Each row is a point on a landscape with many valleys, with its height.
From any point a ball rolls to the lowest of the 5 points nearest to it. It stops when none of these is lower. Distance is the straight distance between rows; heights are no part of it.
Q664 h=547: [130 108 141 139 151  87 153 146 177 124 140 102 153 169 105  86 133 167
 109 117 149 139]
Q169 h=628: [164 128 157 111 129 139 137 109 192 115 153 114 132 150  98  62  69 172
 104 119 134 142]
Q140 h=483: [146 126  99 153 144 118 115 122 110 122 125 110 147 127 158 138 161 139
 136 150 140 119]
Q216 h=434: [128 115 106 147 129 115 126 131  83 135 102 147 140  98 158 193 179 103
 164 136 127 119]
Q974 h=454: [126 136 149  76  93 191  81  96 137  86 152  94  91 126 122  99  50 120
  85 143 100 150]
Q890 h=285: [137 118 111 123 128 113 156 141  71 148  67 166 146  95 128 189 143 110
 156 120 121 125]
Q29 h=557: [139 117 142 150 162  83 173 155 170 150 123 131 175 174  82 109 144 152
  92  98 162 136]
Q688 h=519: [ 77 154 125 111 117 162  83 116 101  85 187  92  35 130 177 127 117  69
 140 154 111 136]
Q156 h=463: [ 81 146 118  99 106 162 111 111  85 106 151 102  88 106 173 156 143  71
 136 144  98 132]
Q531 h=729: [107 112 119 118 138 129 157 133  45 162  84 173 134  79 145 217 161  85
 168 130 112 137]
Q501 h=295: [ 95 125  85 144 134 154  69  96 135 120 161  75  96 142 176  96 150 107
 118 194 117  97]
Q542 h=520: [126 112  96 176 134 101 137 155  70 138  95 158 153 101 178 207 209 116
 156 145 140 111]
Q50 h=507: [137 118 112 163 124 104 145 133  61 155  90 168 152  95 152 199 179 115
 162 132 133 118]
Q295 h=409: [ 78 155 135  87  90 178  69 112 113 103 174  95  70 117 154 121  91  83
 110 148 103 130]
Q444 h=504: [123 120 104 167 133 109 131 145  97 115 121 132 134 104 175 162 196 116
 131 151 131 107]
Q677 h=550: [110 139 125  98 113 160 111 108 114 119 146 115 106 122 159 139 111  97
 115 147  99 120]
Q286 h=299: [145 131 129 149 136 105 121 127 166 119 137 119 133 136 127  97 136 169
 115 137 159 109]
Q639 h=649: [135 113 139 184 133  82 155 163 177 146 140 124 148 165 120 108 147 164
 121 112 157 114]
Q177 h=44: [130 143 137  99 111 144 137 122  67 147  81 169 138  92 120 182 110 100
 141 114 117 133]
Q370 h=469: [163 137 177 108 136 126 180 173 118 151  90 182 151 138  40 134  68 136
 134  68 138 154]
Q722 h=455: [158 131 142 127 125 138 160 120 110 148 100 167 141  94  87 160 101 119
 142  94 132 141]
Q940 h=508: [116 150 140  79 118 175  97 104 119 130 129 129 105 114 129 121  96 113
 116 131 108 135]
Q673 h=546: [158 127 138 144 141 115 160 144 155 134 114 147 139 142 100 125 124 149
 129  94 146 133]
Q600 h=438: [ 88 149 127 116 106 163  93  95 106 102 161  92  87 119 165 129 117  85
 129 151  97 128]
Q979 h=408: [126 138 133  82 111 171  78 105 151 108 159  96  91 120 143  97  98 105
 113 141  98 123]
Q170 h=59: [133 113 115 153 129 107 108 130 186 113 151  87 125 169 141  67 160 164
 117 127 156 112]
Q316 h=446: [126 124 111 149 139 117 122 132 108 142 113 136 139 127 157 162 178 132
 144 139 140 101]
Q830 h=818: [159 132 142  98 119 148 171 138  83 160  67 196 149 101  73 175  77 121
 147  94 130 154]
Q404 h=342: [114 124 126 117 128 129 140 121  74 138  96 147 141 100 131 184 134 102
 164 140 105 131]
Q858 h=462: [129 120 121  99 121 168  79  96 173 103 164  84 115 141 137  73  79 138
 112 144 110 128]
Q620 h=381: [124 131 110 131 135 131 133 113  90 131 110 140 132  97 147 169 140  97
 138 147 111 118]
Q22 h=609: [106 112 103 147 124 111 108 124 118 124 133 133 124 117 180 154 185 106
 129 162 117 111]
Q609 h=481: [ 90 170 142  71  75 174  83 118 101  90 193 102  35 119 168 124  63  67
 141 141  81 152]
Q931 h=325: [ 63 131  90 155 116 143  80 121  90  95 169  85  68 127 193 135 180  64
 136 180 115 118]
Q236 h=490: [107 118 132 170 160  58 187 167 154 157 119 136 186 175  90 118 162 164
 118  97 165 129]
Q683 h=258: [163 131 140 134 124 109 156 130 122 147 100 161 160 127  96 164 127 144
 159  87 129 117]
Q260 h=125: [152 116 130 150 139  94 162 161  96 153  89 175 164 120 111 176 148 125
 154 104 147 115]
Q597 h=64: [151 123 142 100 130 144 125 111 128 128 127 134 136 126 108 111  80 145
 125 133 104 127]
Q451 h=644: [161 120 156 104 129 154 137 122  88 146  90 177 143 101  72 157  84 128
 149  96 116 156]
Q941 h=555: [127 129 134 163 149  86 154 154 160 139 132 136 139 143 109 121 150 149
 118  98 144 132]
Q245 h=429: [118 138 144  76 113 178  89  94 137 110 152 100  92 120 132 114  70  96
 120 129  97 140]
Q753 h=444: [ 78 138  98 125 109 147  85 107 101 102 166  91  72 126 185 125 151  81
 134 160  98 116]
Q279 h=613: [175 135 155  98 129 133 170 130 136 139  98 178 153 130  70 128  61 146
 126  86 128 157]
Q520 h=395: [135 115 117 173 137  99 123 155 152 125 117 119 140 138 139 119 170 149
 129 130 151 106]
Q343 h=186: [ 74 120  83 144 115 148  66 115 100  99 186  71  91 140 217 109 176 102
 119 174 111 126]
Q136 h=716: [140 139 132  94 117 141 158 120  67 155  63 196 141  88  92 196  97 118
 173 107 119 142]
Q291 h=558: [120 129 131 175 141  61 171 184 117 159  87 164 165 146  92 163 170 145
 123  94 162 120]
Q661 h=479: [108 113 131 199 162  55 182 182 126 159  98 147 191 175  98 144 198 133
 102  84 158 128]
Q770 h=767: [162 133 152  85 118 187 106 101 210  93 157 101 129 143 103  35  55 171
 100 132 134 139]
Q72 h=65: [168 139 153  87 136 173 125  97 142 107 117 136 138 135 106 104  64 140
 114 125 123 138]
Q188 h=383: [ 90 128 119 117 129 126 118 116  72 122 120 132 106  89 160 190 152  85
 164 156 107 142]
Q939 h=126: [135 123 167 126 147  90 218 182 123 163  99 184 170 144  47 123  99 145
 112  54 145 164]
Q209 h=600: [ 89 130  78 167 116 128 101 124  77 119 139 111 106 106 189 170 208  82
 131 187 126 117]
Q689 h=360: [ 91 137 110 105 114 162  72  92 141 114 167  88  81 128 174 109 119  99
 114 163 103 109]
Q149 h=604: [139 132 150  97 116 151  83  98 152 123 127 123 120 111 137 116 100 132
 123 151 114 114]
Q571 h=437: [176 128 157  93 119 154 140 118 131 120 105 156 130 124  83 107  78 140
 135 107 144 134]
Q973 h=655: [146 129 144 121 122 142 164 127 184 103 144 123 128 152  74  66  76 173
 102  92 143 150]
Q386 h=509: [115 131 132 111 132 152 112 103 114 111 125 124 102 118 141 153 135 117
 135 144 105 113]
Q863 h=387: [131 114  94 158 119 120  90 112 182 110 179  57 126 154 171  74 168 164
 116 170 143  93]
Q676 h=814: [124 144 138  71 131 136 154 121  36 161  69 175 138  70 114 208 110  84
 186 114 121 168]
Q70 h=257: [107 107 153 149 154  55 209 180 133 181 122 165 190 168  60 126 153 139
 107  90 141 152]
Q377 h=472: [140 122 134 134 141 122 144 134 159 136 133 131 137 147 103  74 120 166
 125 101 140 142]
Q63 h=473: [130 127 151 147 165  84 184 155 159 161 113 149 169 166  66 117 125 155
 110  85 142 137]
Q483 h=612: [138 129 129 114 118 153 129 124 114 137 103 149 119 106 115 145 131 131
 144 113 130 119]
Q426 h=513: [151 126 144 132 138 121 183 159  92 143  74 194 150 116  77 165 107 126
 162  81 143 149]
Q182 h=362: [103 111  71 155 117 145  54 112 152 111 178  70 103 149 194  93 189 128
 111 190 126  95]
Q61 h=529: [144 113 120 107 136 161  82  93 180 109 168  78 120 146 150  76 120 155
 110 172 116 119]
Q504 h=388: [134 116 111 182 132  80 152 170 105 158 104 158 158 125 129 180 204 133
 154 106 162 109]
Q297 h=488: [150 134 163 133 146 117 195 155 156 147 128 148 169 151  46 106  62 148
 118  76 153 166]
Q201 h=200: [139 117 102 190 133  89 111 142 179 116 156  95 134 161 159  81 180 167
 105 150 150 113]
Q880 h=530: [154 134 134  92 105 167  88  83 168 105 154  93 119 136 122  69  66 138
 100 146 108 127]
Q658 h=198: [133 113 127 157 140  94 107 142 213 122 177  73 132 176 135  44 147 179
 103 146 149 110]
Q328 h=505: [151 135 153 124 129 121 179 141 155 145 113 157 156 142  69 117  90 158
 109 101 144 138]
Q506 h=419: [143 129 168 155 150  92 189 174 121 146  94 180 157 142  69 149 124 143
 134  80 153 151]
Q583 h=471: [136 139 130 124 126 124  98 120 206 103 170  85 119 146 135  42 105 191
 115 142 134 133]
Q307 h=573: [ 91 152 125  95 112 161 106 108  94 101 149 113  65 114 173 152  95  66
 138 127 101 140]
Q963 h=157: [139 109 107 166 127 109 118 135 153 129 143 103 140 139 161 113 187 143
 119 156 144 111]
Q254 h=477: [150 129 125 146 128 110 138 143 161 134 115 136 146 136 119 106 134 162
 119 109 144 109]
Q470 h=447: [ 88 119  94 153 136 114 111 116  84 116 133 125 122  93 195 179 207  81
 145 170 114 119]
Q715 h=279: [131 112  89 161 128 122  73 121 138 108 151  87 124 124 186 118 182 133
 111 174 131  91]
Q187 h=475: [158 136 158 104 117 142 142 126 162 124 123 135 130 125  85 101  67 154
 112 110 130 157]
Q189 h=580: [109 140 149  73 119 170 142 112  65 136  93 165 111  76 122 198  82  66
 158 117  98 166]
Q896 h=601: [122 131 100 115 119 142 103 110 132 122 132 101 115 126 158 116 145 118
 118 166 128 105]
Q792 h=680: [129 135 145 107 127 116 157 122  50 146  70 176 124  81 135 208 125 106
 161 119 123 152]
Q547 h=346: [132 127 121 136 133 117  82 118 210 107 172  61 117 166 152  43 142 176
 104 150 140 101]
Q815 h=532: [144 130 141 133 137 107 174 147  85 157  76 194 154  85 103 197 127 126
 165  94 125 132]
Q231 h=562: [105 134  84 141 120 129  92 117  82 120 159 105  98 115 190 141 177  95
 138 174 121 108]
Q774 h=366: [143 116 166 143 155  98 198 162 147 160 118 167 166 165  50 103  93 149
  96  68 140 143]
Q938 h=538: [152 127 135 118 124 143 105 115 178 122 162  96 117 150 123  60 101 168
 116 138 123 120]
Q480 h=440: [118 114 104 155 134 104  97 133 215 107 182  55 131 156 159  46 178 190
 112 163 155  93]
Q623 h=456: [128 140 140  95 114 158  84  96 138 113 140 101 106 124 129 110  92 120
 113 149  86 120]
Q982 h=590: [149 141 139 130 126 132 150 141 167 128 122 147 139 143  90 109  76 157
 119  99 143 139]
Q296 h=431: [127 105 118 176 154  78 141 148 181 136 134  95 142 160 132 100 173 174
 113 129 162 110]
Q366 h=610: [124 149 141  75 113 175 109  99 103 117 121 139  94  94 131 151  88  82
 138 126 104 154]

Where does a ball stop that starts at each point below?
Q609 => Q343
Q770 => Q343
Q938 => Q343
Q366 => Q343

Call two points neighbours if one is among the 5 nearest of the other. Go from one point of each pair to the other, from neighbour to neighbour, staying as low as possible. Name the highest point that can't be avoided.
Q177 and Q260 => Q890
Q939 and Q177 => Q661
Q260 and Q343 => Q156
Q963 and Q343 => Q501
Q963 and Q170 => Q201

Write out the way that a ball takes from each point below.
Q940 => Q245, Q979, Q689, Q501, Q343
Q623 => Q979, Q689, Q501, Q343
Q880 => Q979, Q689, Q501, Q343
Q677 => Q600, Q689, Q501, Q343
